Each row is a point on a landscape with many peaks, with its height.
A climber steps from a point to the highest of its 2 nearest points, and stops where none of them is higher. Distance is the straight distance between rows; heights are no part of it.
z792 h=61.5: [115 110 207 111 152 159  95 143 157 148  92 124 135 191 133 139 135  94
 119 176 165 170 147 176 136 134 181 121 163  92 178 144 130  83 159 132
 157 147 144  95 127 128 134 187 126 122 159  98  87 156 116 131 108 158
 121 127]
z255 h=18.5: [195 131 113 145  71 136 122 114 136 138 153  62 105  96 103 126 106 149
  81 107 176 112  84  68 118 124 112 125 107 128  99 139  83 177 134 144
 167 152 103 138 152 112 118  94 151 126 130 106 112  92 138 134 194  82
 107  85]
z960 h=41.4: [102 158 112 150 127  73 120 113 126 179 122 127 157  95 107 173 154 128
 158 113 114 131 149 140  88 125 154 136 114 163 112  78 200 153  76 132
 129 123 135 116 110 127 108 123 133 172 121 130 123 190 163 153  66 160
 122 166]
z448 h=15.4: [134 130 109 125 122 149 147 184  84  92  89 126  82 153 157 139 150 162
 113 141 123 123 107 111 148 120  86 153 168 152 128 165  81 130 122  91
  80 121 140 169 173 131 115  98 116 121  82 161 161  62 142  93 184  95
 137  92]
z905 h=36.2: [145 144  82 142 140 124 125  85 163  96 159 122 123  94 139 146 150 138
 151 120 162  83  81 115 113 150  93 108 116 122 124 106 169 145 145 117
 132 101 103 105 122  89  94 151 129 133 114 117 167 166 145 149 113  96
 133 156]
z331 h=20.1: [130 145 104 146 130 107 128 121 114 119 110  78 117  93  94 143 120 155
 162  84  86 135 104  56 130 132 124 159  95 159 111  85 113 161  92 103
 122 142 105 156 140 146 117 102 168 142  97 179 171  96 164 121 126 133
 116 126]
z150 h=38.6: [105  95 107 155 133 107 160 195  66 101 120 136 114 150 107 101 109 119
 147 108  50 132 153  97 130 117  93 134 107 178 104 108 106 145  81 121
 105 144 121 169 140 185 130  58 120  90 128 182 130  98 104 115 146 155
 102 104]
z872 h=58.5: [157 125 152 139 120 126 121 116 130 181 140  94 149 119  84 129 114 148
 117 111 137 159  99 109 133 130 168 137 111 126 118 115 106 155 141 140
 150 165 122 123 130 123 152 120 171 134 147 120 110  95 156 139 150 147
 150 112]
z281 h=56.5: [137 148 129  83 119 134 115  91 177 122 133 103  99 106 153 137  89 144
  97 138 183 132 142 146  91 108 164 109 147  67 159 171 107  96 154 123
 149 129 139 112 114 137 158 168  74 181 144  67  83 161 143 131 144  69
 142 135]
z508 h=30.0: [100 143 126  83 113 112 125 118 133   4 125 138  97 106 148 102 100 123
 158 128  77 100 129 135 131 122  74 109 116 105 173 153 131 122 127  97
 110 100 137 135 109 158 122 111  66 144 127 153 143 126 122 131 106  83
 101 146]
z37 h=65.8: [123 153 215 102 139 155  84 126 164  94 103 129 127 168 128 141 154 109
 126 186 167 153 120 167 136 128 166 120 157  72 185 157 141  76 178 119
 173 122 140 102 122 125 123 185 117 121 164 101  99 150 131 127  94 125
 128 147]
z920 h=31.5: [116 154  84 121 128  94 143  75 187 181 116 114 122  75 171 172 140 167
 116 110 166  94 124  98  54 126 147 130 120 123 102 104 141 156  89 112
 116 135 111  88 112  98 123 157 114 205 107  90 134 173 198 145 115 104
 158 153]
z96 h=12.0: [141  87 175 161 139 142 140 170 103  90 164  93  87 172  79 106 116  99
 104 110  96 154 173  94 161 104 124 159 144 149 131 153  71 130  98 163
 195 158 156 166 165 224 179  65  99  69 153 114  65  79 118 124 161 112
 123  94]
z92 h=35.8: [ 92 140  81 101 154  98 155  67 200 176 117 124 130  89 179 160 122 159
 136 116 149 106 133  94  55 139 143 107  96 131 102  77 129 122  97 117
 103 148  95  70  97  79 118 170 124 206 105 117 173 160 169 129 106  98
 178 165]
z95 h=23.1: [105 107  70 133 167  90 157  99 155 172 158 160 149 139 160 120 146  90
 169 130 167 116 125 145 103 164 112 111 130 149 116  59 171 101 102 161
  83  92 126  88 105  92  99 148 107 132  99 127 156 192  86 130  63 124
 134 164]
z7 h=26.3: [ 96 124 110 127 129 100 120 134 119  63 120 120 110 107  94 111 104 117
 180  80  43 113 137  86 119 137  93 137  85 150 147  99 120 144 105 100
 131 143 112 145 120 173 125  98 122 127 136 161 140 133 126 140 103 124
  80 140]
z390 h=57.7: [193 121 130 116 109 178 120  94 171 135 150 100 111 122 145 123 113 155
  84 157 209 108  94 135 118 153 127 108 156  73 139 176 105 135 163 130
 147 131 120 107 131  86 124 166 133 121 141  67 110 116 127 128 166  69
 150 110]
z370 h=25.9: [107 166 132 103 107  94 119 123 107  85  77 106 104  90  99 103 100 163
 136  83  47 147 124  70 131 109 149 150  72 135 104 154  79 132 133 105
 137 149 121 171 126 161 158  99 155 159 138 185 148  70 147 112 150 142
 120 104]
z814 h=13.8: [169  90 138 167 126 141 136 158  99 146 160  69  91 152  81 120 118 127
  83 114 134 148 131  86 153  99 139 171 131 159 108 153  61 153 104 154
 184 171 139 169 174 186 154  75 138  87 139 107  80  78 139 122 181 112
 130  70]
z999 h=13.9: [100 114 152 147 163 100 119 165 119 169 139 132 162 170  99 147 141 102
 161 143 104 156 134 165 127 121 148 127 152 153 154  74 168 111  90 147
 130 133 150 111 110 152 132 124 121 117 126 128 113 170 126 143  72 186
 114 142]
z442 h=23.5: [121 131 116 127 102 126 154 134  95  69 168 196 148 138 168 105 165 101
 158 127 131  72 139 171 144 161  66  99 140 142 141 135 189 122 137 144
  82  48 116 125 125 102  75 125 100  79 114 149 140 162  60 127  91 126
 103 141]
z451 h=33.0: [158 104 180 159 126 176 113 159 120 127 116 102 118 175  93 144 159 140
  96 143 148 143 125 122 168 117 143 173 185 133 149 147 118 123 120 141
 153 156 158 153 159 164 143 120 125 117 134 106  93  97 155 122 140 124
 139 106]
z326 h=22.7: [160 165 164 116  97 102 108 104 138 115 125  69 121  87  47 112  89 165
 104  89  97 158  99  47 124 129 163 147  64 112 103 146  70 155 136 131
 202 155 107 144 131 146 158  86 181 141 153 140 109  68 140 150 151 130
 111  97]
z207 h=15.9: [193  98 125 148 104 153 135 142 115 149 151  61  84 137  97 120 116 134
  68 122 171 135 105  84 147 117 114 146 138 134  97 173  52 147 128 141
 166 152 123 148 179 149 135  91 141 100 131 102  98  59 127 123 198  87
 118  65]
z213 h=51.2: [ 89 120 135  82 160 118 131 113 166 176 110 150 149 140 157 119  95 123
 134 134 142 163 138 148 113 128 164 116 134 107 148 113 109  86 145 125
  92 159 129  94 118 112 159 163 122 160 134 114 130 134 130 111 132 142
 158 136]
z708 h=42.0: [102 128 162 138 133 119 135 168  90  94 127 147 139 153 104 111 115 112
 140 115  57 139 155 118 151 105 120 145 107 144 124 119 116 133 121 130
 126 139 132 168 125 179 163  84 135 107 144 170 115  99 114 114 134 160
 110 120]
z791 h=32.0: [129 138  80 148 126 111 134 110 142 127 151 142 116 115 137 136 143 126
 158 119 137  81 122 134  97 135  99 117 134 141 132  93 183 142 121 125
 119 101 115 112 122 103 103 139 103 140 112 120 136 189 123 159 101 106
 119 162]
z479 h=51.6: [142  86 122  99 133 138 138 112 134 130 162 149 105 139 147  88  72 112
 122 126 140 148 120 135 134 128 111 111 117 114 126 146  78 112 160 118
 110 153 114 137 124 122 150 132 134 121 150 134 133  80 103 116 181 109
 141 106]
z643 h=16.2: [ 99 120 156 118 171 118 115 132 138 144 138 146 158 162 117 144 146  83
 179 152 133 148 122 166 123 134 139 117 143 134 166  76 174  96 132 142
 116 116 142  90 109 130 121 149 119 117 121 121 124 174 111 139  69 167
 116 156]
z411 h=63.3: [154 116 144 111 144 157 105  99 178 126 131  99 116 142 125 129 112 146
 111 156 188 146  91 128 144 141 153 124 161  91 158 155  96 100 162 127
 150 140 139 102 128 117 137 172 119 138 135  83 123 110 132 112 136 105
 153 129]
z86 h=11.7: [144 128 152 146 124 195 115 155  98 122  73 132 146 162 138 142 174 174
  99 165 146 143  95 124 173 150 146 144 184 135 122 168 104 105 154 120
  99 122 136 140 152 107 105 150 150 115 105 144 162  63 151  92 140 136
 173  98]
z750 h=24.2: [142 163 157 117 103 112 112 118 120  93 102  71 103 102  70 103 108 164
 115  84  81 166 101  57 139 114 167 169  89 131 120 159  59 139 133 128
 187 152 130 164 142 169 161  86 171 145 147 165 117  50 163 115 153 129
 121 108]
z695 h=22.0: [131 105  88  83 133 148 144  84 166  95 157 158 105 109 203 114  88 122
 120 140 164 102 125 153 109 140 101  78 133  85 147 138 111  94 156 107
  73 118 116 106 108  96 132 163  95 154 116 111 171 146  98 114 154  64
 146 130]
z405 h=48.2: [127 105 108 103 129 136 137 105 141  73 171 139 102 119 134  95  80  99
 149 119 126 122 108 120 137 133  75 103  90 115 144 138 104 129 154 106
 117 134 104 139 117 122 127 134 120 118 137 139 155  97  99 119 161  99
 112 128]
z503 h=41.8: [139 145 138 122  84 111 131 138 104  97 148 149 113 116 123 115 104 118
 112 106  99 114 158 128 108 108 120 121  92 125 121 158 135 155 147 125
 154 127 121 166 122 144 144 111 133 131 157 133  88 146 106 158 165 109
  96 129]
z625 h=51.4: [129 128 129 187 156 131 117 137 106 195 132  92 180 123  78 169 140 131
 153 129 102 172 137 149 163 120 163 153 122 162 124  66 152 139  82 154
 151 140 146 130 118 144 124 101 200 113 104 145 136 114 165 120  82 190
 137 147]
z500 h=40.4: [ 65 135  96  78 167  98 143  78 191 139 101 142 121 106 170 130 105 137
 156 117 132 131 124 100  76 140 130 106  98 111 128  83 114 101 125  96
  97 131 118  77  99 101 135 163 103 198 113 142 171 164 153 120 108 100
 170 160]
z907 h=22.8: [109 103 115 121 139 146 133 188 105 155  81 149 124 184 167 131 142 137
 102 157 144 122 149 144 126 126 144 145 200 134 140 147 138  97  98 117
  81 118 156 123 143 134 121 157  88 128 114 109 113 148 121 116 132 149
 135 114]
z440 h=52.0: [124 121  97  74 140 133 117  97 180  82 136  81  84 100 146 128  74 132
 121 157 177 143 137 144 112 107 127 103 163  67 171 145  95  79 142 108
 138 121 151 113 110 161 150 180  33 177 132  77 112 147 123 114 129  51
 126 138]
z187 h=52.8: [184 130 125 142 101 166 116  96 140 156 173 147 126 116 151 112 133 128
  87 138 182  93 110 150 133 150 118 103 136  93 114 171 139 152 170 141
 139 120 108 120 126  57 109 153 154 100 146  95 130 134 105 148 169  99
 140 120]
z606 h=39.1: [120 135 192 145 129 145 110 150 112 101 116 127 148 155  76 132 154 124
 138 141  76 159 128 126 167 112 153 155 125 129 141 119 136 123 132 140
 165 142 144 151 126 159 161  98 153 112 135 152 122  89 146 128 113 161
 143 135]
z980 h=60.9: [132 140 173  85 141 160  98 112 172  33 115 114 108 142 145 128 121 129
 132 183 161 137 122 173 143 127 136 107 155  50 195 174 128  76 196 106
 155 110 153 119 106 133 124 188  79 129 143  98 120 137 123 110 107  89
 126 146]
z831 h=11.3: [179 140 156 187  96 159 120 141  96 229 127  86 172 106  86 152 174 155
  82 119 151 144 108 128 167 123 173 144 135 147  80 122 138 190 117 163
 173 143 147 134 155 105 127 101 210 104 129 117 111  89 172 123 143 174
 142 106]
z817 h=8.1: [168 120 199 192 110 184 113 142  98 200 123 125 168 167  81 145 191  99
  79 153 155 159 148 169 166 121 176 148 147 146 110 149 144 143 126 160
 172 146 148 136 140 112 120 127 178  84 163  94  79 126 136 148 131 171
 145 116]
z752 h=20.8: [180 151 134 120  82 110 118 106 145 115 137  78 106  82  78 110  83 167
  98  93 140 130  81  60 108 129 133 132  82 104 108 150  69 173 144 135
 180 147 101 131 134 127 136 103 163 141 152 123 120  82 133 145 174 100
 107  95]
z802 h=31.4: [116 147  83 129 115  80 153  79 161 193 126 124 124  68 142 154 131 131
 124  83 134  85 156 107  47 139 132 128 100 144  92  98 157 171  88 124
 123 135 103 112 119 104 108 146 122 194 130 105 112 198 153 166 113  93
 138 170]
z613 h=19.3: [ 92 127 118 117 186  94 123  89 164 178 144 140 161 141 132 146 143  87
 184 142 154 148 113 164  97 150 136 113 110 133 141  43 175 103 126 158
 114 119 130  62 104 110 126 166 123 140 111 115 160 200 118 135  51 153
 133 160]
z588 h=13.5: [144 124 160 139 119 184 131 177  81  96  88 124 110 171 132 132 165 146
  99 156 126 139 109 124 169 120 113 156 176 141 125 177  86 116 138 109
 111 125 148 177 168 133 138 109 145 101 112 154 150  43 137  88 165 117
 151  87]
z803 h=55.4: [123 102 116 101 150 138 138 111 136 170 136 147 127 140 149 108  85 135
 128 131 148 155 127 133 118 129 144 120 121 117 132 136  81 100 145 118
  72 159 117 111 121 106 150 154 126 147 140 121 150  98 121 107 162 128
 164 117]
z465 h=30.9: [ 74 117  89  85 132  87 170 170  81  91  92 174 117 136 152 104 103 135
 146 100  59 134 163 118 102 108 106 129 105 157 114 121 102 130  91  92
  58 107 120 133 116 147 131 101  82 146 118 191 157 102  94 117 137 132
 132 135]
z386 h=13.3: [128 136  99 143 103 115 159 168  60 122 118 182 138 146 149 119 137 117
 111 104  86 114 171 123 127 112 114 138 112 172  77 145 149 147 124 148
 108 106 120 163 135 126 134  97 138 104 128 162 119 126  92 131 145 155
 116 107]
z291 h=40.9: [146 129 136 129 141 147 105  85 178  82 157 138 132 130 142 126 132 121
 155 143 166 105  82 152 131 158 102  89 131  96 159 120 150 122 183 123
 128 104 106  91 114  87 103 176 134 113 125 113 167 144 120 134 116  99
 146 144]
z800 h=21.3: [142 134 122 165  97 139 150 131  90 112 168 183 151 148 146 116 186  89
 146 143 143  79 132 154 161 155  77 117 141 150 113 139 183 136 144 159
 113  63 113 151 136  93  81 119 131  62 113 149 139 158  70 129 125 136
 107 130]
z526 h=13.4: [176 131 115 202 111 164 122 133 105 216 133  86 185  86  97 142 173 146
  97 120 159 122  91 111 175 142 140 134 119 135  73 101 134 178 130 168
 150 119 123 139 142  80  98  93 219  78 112 147 149  77 126 111 139 181
 132 105]
z263 h=9.7: [161 119 153 192 102 166 128 144  85 231 137 111 168 127  93 140 160 130
  66 127 135 143 141 155 164 116 178 154 112 143  76 145 127 181 124 182
 174 155 135 140 156 113 140 103 193  82 152  99  80 100 144 145 158 171
 145  99]
z136 h=49.9: [ 87 130 199  60 125 111 111 139 141  49 134 160 127 125 131  79  95  92
 165 119  83 162 174 168 138 104 127 115 100  79 177 146 120  99 163 122
 150 121 180 132 103 170 181 123  64 122 184 139  71 125 104 133 101 138
  99 160]
z137 h=26.8: [112 110  97 135 141 103 145 111 124 124 165 183 162 152 139 112 144  98
 186 131 139  99 121 152 137 153  96 117 131 152 136  87 176 111 126 151
  88  78 113 110 120 110  92 137 110  93  93 149 152 163  73 132  76 149
 116 161]
z148 h=8.0: [159 179 139 138  94 136 125 114 123 127 112 120 162  90 122 147 144 184
 111 122 136 113  63  93 149 142 134 123  93 118  75 140 117 165 158 137
 130 112 101 139 128  72 112 105 204 123 101 154 169  76 145 116 148 133
 149 108]
z471 h=58.0: [138 101 178 110 150 148 102 129 163 168 127 101 138 165 113 137 119 116
 110 156 168 179 127 148 129 136 184 137 154 106 157 139 111  99 149 140
 160 163 137  98 125 123 149 175 119 131 162  82  96 121 134 130 127 144
 146 126]
z919 h=53.9: [143  86 151 139 141 141 117 113 146 209 161 118 149 147 105 130 113 113
 115 140 168 174 129 156 119 121 173 135 127 129 136 123 124 126 138 144
 153 169 134 101 119 120 150 159 149 129 160  84  94 125 136 146 134 153
 148 123]
z91 h=28.9: [106 121 138 120 118  85 129 168  94  43 134 134 118 108  92  82  99 109
 178  74   9 100 161  88 102 134  89 116  86 142 148 112 122 136  92 107
 138 144 115 158 116 198 136  63 103  95 160 155 109 130  90 149 114 141
  54 124]
z421 h=5.8: [151 186 128 127 105 104 111  76 152 139  95 120 169  75 124 146 148 197
 123 119 134 119  67 103 118 160 169 121  84 114  99 123 138 148 154 135
 123 103 101  99 112  67 119 132 196 155 104 138 176 111 164 122 109 139
 176 137]
z766 h=23.3: [111 128 105 139 151  97 114 110 143  79 131  80 119 102  79 134 116 129
 192 108  81 130 100  79 135 144 118 142  97 139 160  75 131 143 110 100
 142 142 124 119 125 155 137 112 119 137 118 158 166 120 156 131 107 124
 115 156]
z79 h=36.0: [116 130 102 116 163 126 119  95 181 158 112 136 125 134 163 158 135 146
 125 153 187 103 114 139  98 142 145 113 160 109 146 109 156 108 126 122
 126 130 119  73 123 104 110 178 108 166 107  82 146 199 149 137 101 116
 147 148]
z815 h=26.7: [128 154  98 101 104 124 133 126 131  53 121 141  84 100 169 131 104 145
 109 139 126  89 123 129 126 122  87 112 133 123 153 175 140 122 138  97
 103  95 120 146 115 131 117 133  88 156 112 125 144 138 127 137 150  71
 121 132]
z811 h=47.9: [102 134 126  50 108 120 125 115 149  57 122 114  92  97 154 108  74 139
 119 139 118 143 161 151 119 104 125 110 136  74 167 172  91  91 135 104
 136 115 163 138 108 173 163 136  45 189 143 114  97 123 114 121 137  70
 112 147]
z568 h=36.1: [ 66 136 105  61 166 108 136  84 171  71 105 152 124 112 160 122 112 130
 178 131 112 132 119 125 117 133 100 108  97 111 152 111 128  92 151  97
  73 105 121  88 104 103 128 157  85 169 102 161 187 151 141 119  99 107
 153 155]
z83 h=47.1: [107 130 195  96 119 114 112 149 118  85 134 158 121 147 104  99 113  95
 124 122  83 174 175 146 133  87 160 148 115 105 142 154 121 113 152 139
 168 135 158 150 109 183 196 110 106 126 182 126  64 100 124 149 128 151
 114 136]
z186 h=17.8: [130 148  91 155 109 119 149 150  94 126 117 110 125 113 116 138 133 148
 125  92  96 105 113  69 134 121 112 148  99 171  86 116 120 168 109 113
 119 139 101 165 137 127 109  88 164 130  99 180 154 109 142 108 149 134
 109 114]
z924 h=18.4: [149 148  98 163 117 148 140 106 118 158 142 154 158 121 139 127 182 125
 130 135 159 101 111 143 150 152 110 133 144 155 104 126 175 139 135 153
 110  94 103 138 141  70  78 129 152 106 102 137 141 154 115 133 119 138
 145 141]
z325 h=6.7: [134 118 190 181 132 172 108 160  93 190 120 151 165 185 109 149 194  89
 110 169 142 163 153 184 155 134 170 138 172 137 136 130 162 120 120 161
 157 131 146 133 135 123 122 147 157  82 139 108  90 153 126 146 101 176
 127 131]
z806 h=10.0: [163 160 157 138 104 175 119 137 117 120  80 127 150 134 133 146 168 188
  93 145 137 124  74 112 170 135 138 139 151 126  88 162 115 130 167 126
 111 117 120 136 146  88 115 121 189 112 107 143 158  55 152  93 146 138
 173 103]
z918 h=32.4: [ 60 130 125  66 135  97 134 115 149  30 119 149 120 101 154  96  95 126
 176 113  81 112 136 132 116 124  87 100 104 107 169 126 140 119 132  78
  88  97 140  95 109 135 130 128  61 153 126 155 159 150 114 128 100 103
 111 164]
z981 h=56.4: [104 112 175  75 158 154 104 131 164  68 126 171 133 155 176 107 106  97
 151 169 149 146 143 180 144 135 120 103 148  70 190 153 127  65 186 116
  99 113 144  93 110 125 130 178  85 126 143 116 132 145  87 104 114 116
 117 133]
z956 h=15.8: [156 153 109 195 113 145 126 116 112 194 138 119 178  96 120 150 187 135
 111 130 157 102 101 131 157 146 128 143 124 152  86 111 169 171 118 164
 141 107 107 144 141  73  95 120 185 100 102 141 140 131 133 125 119 168
 144 126]
z622 h=35.9: [142 125 163 172 140 165 108 160 104 155 102 116 156 167  99 162 162 141
 108 146 123 153 116 127 166 122 158 165 167 147 122 126 131 125 119 136
 137 139 154 141 142 139 137 124 164 115 117 142 121 104 168 114 117 156
 147 121]
z869 h=26.0: [118 164 106 148 181  99 116 121 161 192 106 137 151 141 150 178 195 116
 144 179 190 124 121 162  93 145 154 123 171 139 136  91 193 104 101 151
 148 106 133  70 132 111  84 170 118 138  98  92 147 234 150 145  35 167
 121 155]
z504 h=38.3: [152 161 114 131  88 110 134 131 119 135 131 138 105 102 129 145 122 130
  92 103 134  93 149 125  87 110 125 134 127 123 127 158 158 160 127 116
 141 130 126 152 128 127 129 126 112 164 138 105  83 166 153 160 160  92
 120 127]
z716 h=55.2: [142  97 114 204 127 132 139 166  91 176 169 129 147 148  96 108 138  94
 144 114 100 127 147 130 164 122 108 135 110 168  90  90 148 147 105 169
 140 144 117 169 135 138 116  74 168  65 125 155 117 125  97 138 126 177
 103 113]
z246 h=36.4: [125 133  94 156 134  94 124 119 126 174 163 127 138 114 108 148 146 108
 156 122 142 103 139 135  96 131 120 135 134 151 136  73 189 150  89 130
 137 114 131 113 123 130 104 132 104 144 131 110 105 210 137 166  97 139
 115 170]
z447 h=19.8: [119  91  98 129 119 157 147 190  85 141 109 171 110 188 173 117 142 131
 103 146 128 112 146 149 138 129 106 138 188 156 110 157 111 114 106 121
  68 111 150 146 153 123 126 139 101 101 113 130 139 102 100  98 165 130
 144  99]
z738 h=34.6: [ 87  91  91 101 116  72 168 189  70  90 120 159 121 130 136  87  94 119
 147  89  44 111 170  98  96 121  81 119 100 174  92  98 112 136  73 107
  83 118 112 136 122 162 120  77  91 112 135 166 125 121  82 131 125 151
  86 117]
z667 h=44.9: [158 111 139 123 116 151 129 100 139  64 187 157 115 136 160 107 112  91
 144 143 153 101 104 154 151 136  73  87 115 110 151 152 137 124 187 121
 110 114 101 131 124 104 110 153 130 105 137 130 155 114  91 116 146  92
 112 132]
z198 h=27.9: [ 84 141 100 101 128  98 147 141  87  91  80 136 105 105 126 109  97 136
 146  88  39 139 153  83 116 111 114 138  74 147 102 136  79 136 124  95
  94 135 114 166 130 158 145  94 133 144 125 188 165  92 131 118 158 133
 117 114]
z52 h=60.4: [142 112 109 213 130 139 141 134  84 225 167 124 178 110  90 130 156  90
 131 118 124 153 150 154 173 130 143 130 104 169  78  93 157 154  99 184
 152 131 122 161 130 121 121  89 209  71 127 150 105 127 100 135 121 201
 118 123]
z496 h=17.4: [111 126  96 106 114 133 166 184  68  99  90 157  90 156 179 126 131 145
  97 136 106 107 144 125 133 111  91 144 174 161 112 165 106 126 113 103
  66 108 152 155 152 131 133 101  97 123 107 150 146  87 126 111 170  97
 132  95]
z618 h=46.5: [ 66 141 144  61 172  99 119  95 181 176  91 154 158 137 171 135 123 112
 148 149 145 154 143 155  99 133 165 114 129  98 147 110 132  71 143 131
  97 139 133  64 105 100 139 177 123 178 108 131 154 187 130 114  83 159
 153 144]
z292 h=34.7: [133 159  97 135  94  85 142  94 139 175 122 115 123  73 123 153 127 141
 101  84 126  84 156 110  66 123 143 134 106 129 108 135 157 178  95 110
 137 142 113 134 129 133 124 131 119 188 150  94  94 187 167 174 142  94
 118 144]
z519 h=46.6: [114 145 119 158 145  93 114 127 116 188 116 106 167  99  86 169 137 148
 161 109  98 151 138 120 124 123 168 150  99 165 119  67 167 148  85 138
 125 131 126 126 109 137 128 112 178 151 109 154 143 145 170 124  78 181
 132 158]
z584 h=24.1: [132 128  90  78 135 147 139  99 156  66 129 124  77  99 186 129  88 144
 114 147 140 116 118 141 125 132  97  92 137  89 156 167  91  96 140  89
  91 124 120 123 111 115 127 150  87 167 112 115 163 106 123 120 160  57
 146 130]
z865 h=55.5: [196 106 106 166  87 156 133 116 124 143 196 132  96 124 145 106 128  94
  89 141 178  71 123 148 138 131  87 107 127 114 104 167 134 159 146 135
 146 129 119 156 154 100  94 131 134  88 151 105 112 140  85 144 190 101
  97 111]
z282 h=53.0: [ 89 137 186  79 136 132 110 123 147  58 130 160 136 138 146 111 117 106
 164 146 116 153 152 176 152 115 132 116 120  82 179 142 144  93 183 119
 129 122 159 119 112 138 158 151  92 128 151 140 116 137 109 130 107 136
 121 152]
z69 h=44.7: [110 104 171 120 123 115 136 182  79  85 122 173 119 157 116  99 103 107
 125 115  62 157 185 146 136  88 129 139 117 138 126 154 115 129 125 141
 148 137 151 161 130 194 186  87 111  90 176 127  75 101 114 137 144 156
 116 112]
z828 h=44.8: [124 139 138  95 106 115 127 130 129  69 133 129  95 117 135 112  84 125
 108 119 104 123 160 145 107 101 124 125 132  96 154 163 128 123 139 112
 145 118 146 161 119 166 165 128  74 154 161 119  81 135 123 143 155  90
 103 139]
z383 h=30.8: [126 143  91 154 186 130 114 110 191 170 117 130 126 144 158 164 175 129
 141 179 203 107 105 146 109 163 134 115 186 123 138  96 182 106 128 128
 137 123 126  64 137 103  72 193 116 125  91  78 155 218 150 131  67 146
 136 141]
z714 h=55.9: [140 108 136 206 141 151 120 148  82 227 142 115 182 121  83 163 165 102
 145 131 123 172 152 174 170 124 163 143 128 165 101  82 164 137  87 181
 154 125 150 142 122 136 118  98 208  87 117 138 120 135 130 129  94 206
 140 140]
z230 h=29.7: [157  93 129 150 136 170 127 157 135 126 129  89  92 160 120 138 138 152
 112 147 172 124 106 116 158 133 112 157 192 140 145 153 107 116 107 112
 128 134 143 141 167 153 122 137 101 120 108 102 126  86 148 113 161  94
 139 105]
z927 h=15.3: [132 131  75 153 104 121 154 147  79 134 134 149 126 123 147 113 126 109
 110  99 100 102 148  96 132 112  96 134  92 170  64 132 117 152 122 140
 105 134 102 174 142 121 114  95 163 113 121 164 146 118  91 120 160 149
  97 101]
z455 h=31.2: [ 92  99 117  94 103  88 152 187  76  42 122 144 101 126 128  75  78 123
 155  77  27  96 175 103  96 122  78 105 104 137 133 129 104 137  84  95
 120 132 128 151 117 200 136  59  71 107 149 157 111 116  83 131 121 132
  66 114]
z804 h=25.8: [127 102 111 138 148 149 125 162 129 169 109 130 116 168 139 151 148 154
 111 151 156 117 117 131 138 128 127 148 201 145 135 130 140 118  96 113
 102 124 143 130 155 132 106 144  97 133 101 109 124 147 158 116 129 124
 135 127]
z466 h=41.0: [104 141 122  91 188 113 114  79 205 192  97 112 134 127 162 160 135 133
 135 157 184 144 122 136  86 136 157 107 153 110 152  85 138 102 125 134
 121 163 123  49 111 104 134 187 129 173 107  83 163 191 161 111  84 145
 142 141]

Where does a climber stop that starts at each point below?
z927 -> z738
z83 -> z37
z814 -> z738
z504 -> z411
z263 -> z137
z421 -> z37
z584 -> z500
z246 -> z52
z905 -> z803
z148 -> z37
z869 -> z803
z383 -> z803
z907 -> z37

Call two points neighbours if one is among the 2 nearest of the other. Go from one point of each pair to the other, from neighbour to neighbour, staying as high as possible. Name the lowest point that can't be avoided.
z52, z872 -> z791
z37, z411 -> z471
z865, z411 -> z187
z500, z411 -> z802
z37, z872 -> z919
z411, z803 -> z667

Two climbers start at each pair of points below. Name the first point that both come to, or write -.
z817, z325 -> -
z791, z802 -> -
z447, z150 -> z708
